Points, in no order, along strands that fork, close into loops and pass close to each other.
Points whose rows are less than 104 apart are linked; no others are. Some points are linked to none.
q281: [-69  27   9  10 -42  14  14  15  -9  -7 -28 -18 -34 -72 -36   0 -12 -42
  45 -39]
q263: [ 61 -12   1  29  28  75  30  17 -13  31  63  22 -24  54 -29 -17   6  20
  28 -50]
q798: [-45  14 -57  10  11   6  24 -12 -19 -32 -49  42  -2 -47  15 -19 -19  13
   3  38]
q175: [-27  37 -36  14  33  -6  50  20 -25  10 -59   5  67 -21  43  -8 -59  26
   8  13]
q528: [ -1 -37 -22 -22 -34 -43 -44  49 -30 -43  33   5   6  58  41 -22  49  11
   5 -12]
q919: [ 30  37  25 -42 -43 -44  -6   7 -47  -4   5  -2 -13   1 -37  16  27  37
 -19  -9]
q489: [  7 -52 -24  -5  19 -42 -10 -25 -35 -33 -53 -33  60 -10  81  19  31 -22
 -40  59]
q932: [  8  -2  44  40  -3  82  17  22   3  35  28 -19 -71   9 -36  28  36  -2
  39 -69]
q260: [ 43 -14  -6  -8   2 -52 -45 -35  10  -5  37 -27  10   1  40  51  42  -4
 -41  -7]
q991: [-29 -30 -30  12 -18  20 -36 -20  24 -54  15  24 -14  44  11 -59  27 -35
  13  22]
q762: [ 73 -39 -23  23  35  45  41  38 -20  33  72  26  12  72 -14 -14  -5 -10
  14 -26]
q119: [-28  26  23 -30 -19 -12  22  16 -21 -11 -27 -28  12 -72 -55 -24 -48   3
  14  25]
q758: [ 82 -31  -8   7  33  17 -34 -52   9 -36  71 -49  16  28  31  16  37 -33
 -39   3]
q28: [ 44   2 -27  15 -12  63 -24 -45  40 -18   1  10  14  11  36   3  11  -3
 -57  29]
q774: [ 37   0  -5 -28 -56 -92 -48  16 -13 -16   8 -41  -3  13   9  55  32   5
  11 -28]
q891: [ 78  33  40 -24   1  13   0 -16 -10  23  48 -13 -33  30 -22 -11 -23  23
  -8 -73]
q128: [-36   5 -32  -7 -20 -39   0   5 -26 -61 -27  49 -17 -32   6 -27 -37  17
  11  10]
q403: [ -2  29 -21  -5 -19  -4 -23   1  22  -5  61  20  -4  26   1 -16  20  -2
  -6 -26]
q572: [ 89  26  46 -50 -34  -5 -20  24 -28  15  30 -26 -19  44 -16  14  -1  29
  -6 -63]
q748: [-34 -20 -43   3  -2  18 -26 -40  25 -43 -27  31  -1  14  23 -40  11 -43
 -11  44]
q140: [ 15  41  -3   7 -34  20  11  -9  -2 -17 -12  12 -19 -54  -7  23  -3  39
 -34 -10]
q43: [-38  12   6  -3  66   8  40  37   7  10 -62 -26   6 -44  -5 -17 -87  20
  48  40]
q629: [-35  10 -38  36  17  38  25 -29   8  24 -62  33  51  -1  44  -4   0 -13
 -13  40]
q905: [  1  22  28 -56 -63 -42  -8  55 -40  -6   0  -3   0  12 -23 -16  19  25
  -1 -27]
q289: [-20 -37  -5 -17  13 -64 -37 -30  -1 -20  48 -17  13  -3  29  11  59 -17
 -33   8]
q582: [ 23   4 -25   2  13 -68   9  10 -27  10 -55 -23  60 -10  59  37 -29  29
 -21  42]
q664: [-11   6   8 -15  11 -71  -8 -15  32  32 -10  -5  30 -21   8  22 -17 -13
 -50  21]
q733: [-30 -46 -36 -11  16  -2 -32 -41  28 -64 -27  11  13  18  52 -37 -10 -72
 -26  37]
q73: [  5  39 -21 -14  16 -50  25  26 -17  12 -48 -24  49 -41  23   6 -55  24
 -16  38]
q848: [ 63 -40 -13  29   8  33  -2  35  -2  -5  83   5  22  80  -3 -19  21  -8
   2  -7]
q196: [ 73 -14 -14  16  39  24 -23 -66  16  -4  87 -15   4  44  13   2   5 -17
 -31 -14]
q963: [-13  10  41 -24 -20 -64 -15  -2  20  12   7  -6   7  -4 -43   0  -9  -3
 -28   9]
q845: [ 24 -22  59 -24  20 -58 -24  -2  18  28  66 -26  -7  44 -18  15  31  -6
 -22 -39]
q408: [-41 -22  13  41 -12   5   6 -12  43  -2 -40  33 -29 -22 -24 -11 -10  10
  22  41]
q801: [-49  18 -15  18 -44   9  19  22  -3 -44 -33  14 -38 -69  -3 -10 -37  -8
  33 -45]
q13: [ 31 -36 -24 -13  -9 -25 -33  42 -35 -28  71 -16  18  65  38  -2  69  -2
  -1 -15]
q29: [-35   6  43 -33 -53  11  22  31 -44 -17 -15 -32   4 -57 -73 -14 -21   3
  18  -2]
q706: [ -1 -18 -22  37 -22  70 -18   9  24 -26  44  20 -15  46  -7 -41  44 -10
  31   6]
q810: [  9   4  44 -23 -11  24  -1  49  20  45  38   3 -18  49 -39 -14  14   9
   3 -40]
q89: [ 49 -33   2 -16  32 -27 -24  -1 -45  -2  93 -23   1  61  15  11  64  -2
 -10 -32]
q658: [-13  27  -3  31 -19  48  17 -20  14   0  -8  14 -39 -50 -24  26  22  21
 -16 -18]
q31: [ -1  -2  18 -30  -5  57  17  99  23  57  22   3 -23  37 -24 -16  12  -4
  25 -42]
q501: [ -9  12  64 -51 -55  41  15   5 -55   6  -2 -33   3 -46 -73  11  -7  -3
  -3 -24]
q114: [-28  60   6 -10  -1   0 -10 -28  46  57  23  16 -19 -18 -36   1   0 -35
   9 -23]
q710: [-29  14  13  -6  72  20  43  48  -5  15 -61 -52  30  -9  17 -25 -74  54
  35  31]
q189: [-72   8  15  -9 -53  33  11  61 -16   1 -20  -3 -41 -24 -20 -15  12 -36
  57 -68]
q320: [  0  34 -35  31  15  79  10 -57  10  28 -15  25 -27 -31  13  20  38  -7
 -21   4]
q395: [ 73  13  16 -36 -44 -52 -36  26 -20   1  25 -39  -9  50   4  49  29  17
   5 -51]
q120: [ 65  20   5  11  20  26 -10 -43  23  17  65   5 -24  27 -11  -2 -16  15
 -13 -38]
q569: [-47   4 -21   9 -47  10   2  26  -8 -62 -11  44 -36 -22   8 -30  -7  13
  31 -41]
q484: [ -3   3   7  47 -22  75   0  15  27   3  37  16 -41  18 -19  -2  38  10
  36 -29]
q30: [ 37   8  30  23  28  75  23 -19  -9  34  40   1 -71  20 -42  -7  17  23
  28 -68]
q210: [ -8 -54 -16 -14  26 -45 -31 -39  -4 -25  -9 -28  43 -25  68  22  55 -34
 -44  39]
q705: [ 50  23  33 -42  -2 -50 -11 -38 -38  13  15  -6 -30  16 -33  25  24  37
 -41 -11]
q382: [-37  -7  57  18 -13  35  37   4 -17  14 -27 -34 -43 -50 -93  25  19   7
   8   0]
q778: [-10  32 -30  34   6  67  19 -41  26  45 -40  31  16 -23  38  19  11  -8
 -22  11]
q765: [ 39  21 -19  -5 -31 -20 -10 -24 -16 -22 -16   9   5 -19  18  25  12  45
 -46  34]
q336: [ 25  -1 -27   8 -16   6 -23 -35  22 -17 -13   8  22   3  42  12  11  12
 -57  42]
q731: [-15  -7  -1 -22 -51 -61 -26  34 -12 -37   8  20  -6  27  10 -23   6  21
   5 -17]
q9: [-11   5  61 -26 -32 -18 -11  19  29  27  14  -2  -2  23 -60 -15  -7   1
  -6 -17]
q173: [-76  20  15 -11 -11 -35   8  10   6  17 -18  25 -22 -17 -58 -34   2 -20
  36  11]
q718: [-48  -4  -3  34  47  10  39  12  19  28 -76  17  -4 -42  16  -1 -65 -16
  62  43]
q363: [ -13  -36    2    3   20  -61    0    3   43  -31  -42   33   14   -7
   29    4 -101  -15    5   30]
q743: [ 35 -25 -40   8  -4 -57 -17 -14 -27 -18 -54 -27  47  -7  63  51  12  18
 -31  55]
q505: [-35  21  21 -53  18 -17  16  16 -15  10 -23 -50  29 -57 -56 -30 -59   0
  23  61]
q460: [-43  -1  39 -27 -46  53  12  81   7  26  -8  -5 -25   2 -32 -18  14 -19
  37 -51]
q145: [ 52 -30 -12  -9 -16 -63 -47 -30  -9 -12  16 -42  -7  -3  33  88  61   4
  -2 -20]
q768: [-53  14 -55  39  -9  46  14 -23  -7 -19 -41  30 -28 -63  16  -2  19 -15
  17  16]
q502: [  4  41  -6  -1   7  -6  -1 -34  42  43   2  20   5 -15   0  19 -13  -4
 -43  -3]
q392: [-17 -32 -36  15  35  25  21 -13 -11 -50 -80  47  30   4  57 -14 -62  -2
   5  52]
q620: [  4  18 -13  61   7  85  -5 -23  -1  15  46  11 -62  -8   3   9  67 -26
  54 -16]
q623: [ 41  -4 -21  28   2  77  -4 -11   4 -22  68   9  -2  61 -21 -30  42  -6
   7   5]
q614: [-28 -16 -17  44  56  41  41  -7 -19 -12 -74  17  62  28  47 -22 -48  21
  36  50]
q191: [-37   9  20 -35  42 -54  12  14  13  29 -30 -40  38 -30 -36 -26 -66 -11
   2  57]
q583: [-22 -46 -21   8  49 -11  13 -11  14 -46 -50  59   4   6  30   8 -85 -20
  19  48]
q773: [-43  16   8  -2  47 -34  27   4  27  58 -44 -10  35 -25 -26 -10 -42 -12
  -3  50]
q386: [-30  16 -26  53  26  39  55   2 -20  12 -65  16  72  -4  48  -8 -35  28
  18  18]
q300: [ 36  -5  43 -20  28 -42 -20 -50  -2  29  38  -4 -29  32 -33  19  25  21
 -48 -15]
q317: [ 40 -39  27 -13  58 -37 -13   2 -14  29 102 -19   0  59  -3   4  35  -9
 -10 -53]
q790: [-26 -61  13  15  -1 -69 -28 -13  58 -23 -10  16  12   0  30   1 -42 -21
 -16  22]
q437: [-47  30   5  19  25   2  33  -3  35  65 -55   6   7 -56 -16   3 -31 -24
  26  34]

A fork is a point with three links, a tip a point with one. Leave the first point through the second and follow the links. Name the first fork or tip that comes.
q386, q175: q758
q768, q798: q114
q210, q489: q386
q31, q460: q768
q43, q718: q501
q932, q30: q706
q29, q119: q710

A piece is two or more points that can be reached from each other along the links. Count, over all rows, the pieces, the separate loops (a circle has one, a figure eight two, a Y none), the forks (points with three links) and the tips (points with one).
pieces: 5
loops: 2
forks: 3
tips: 9
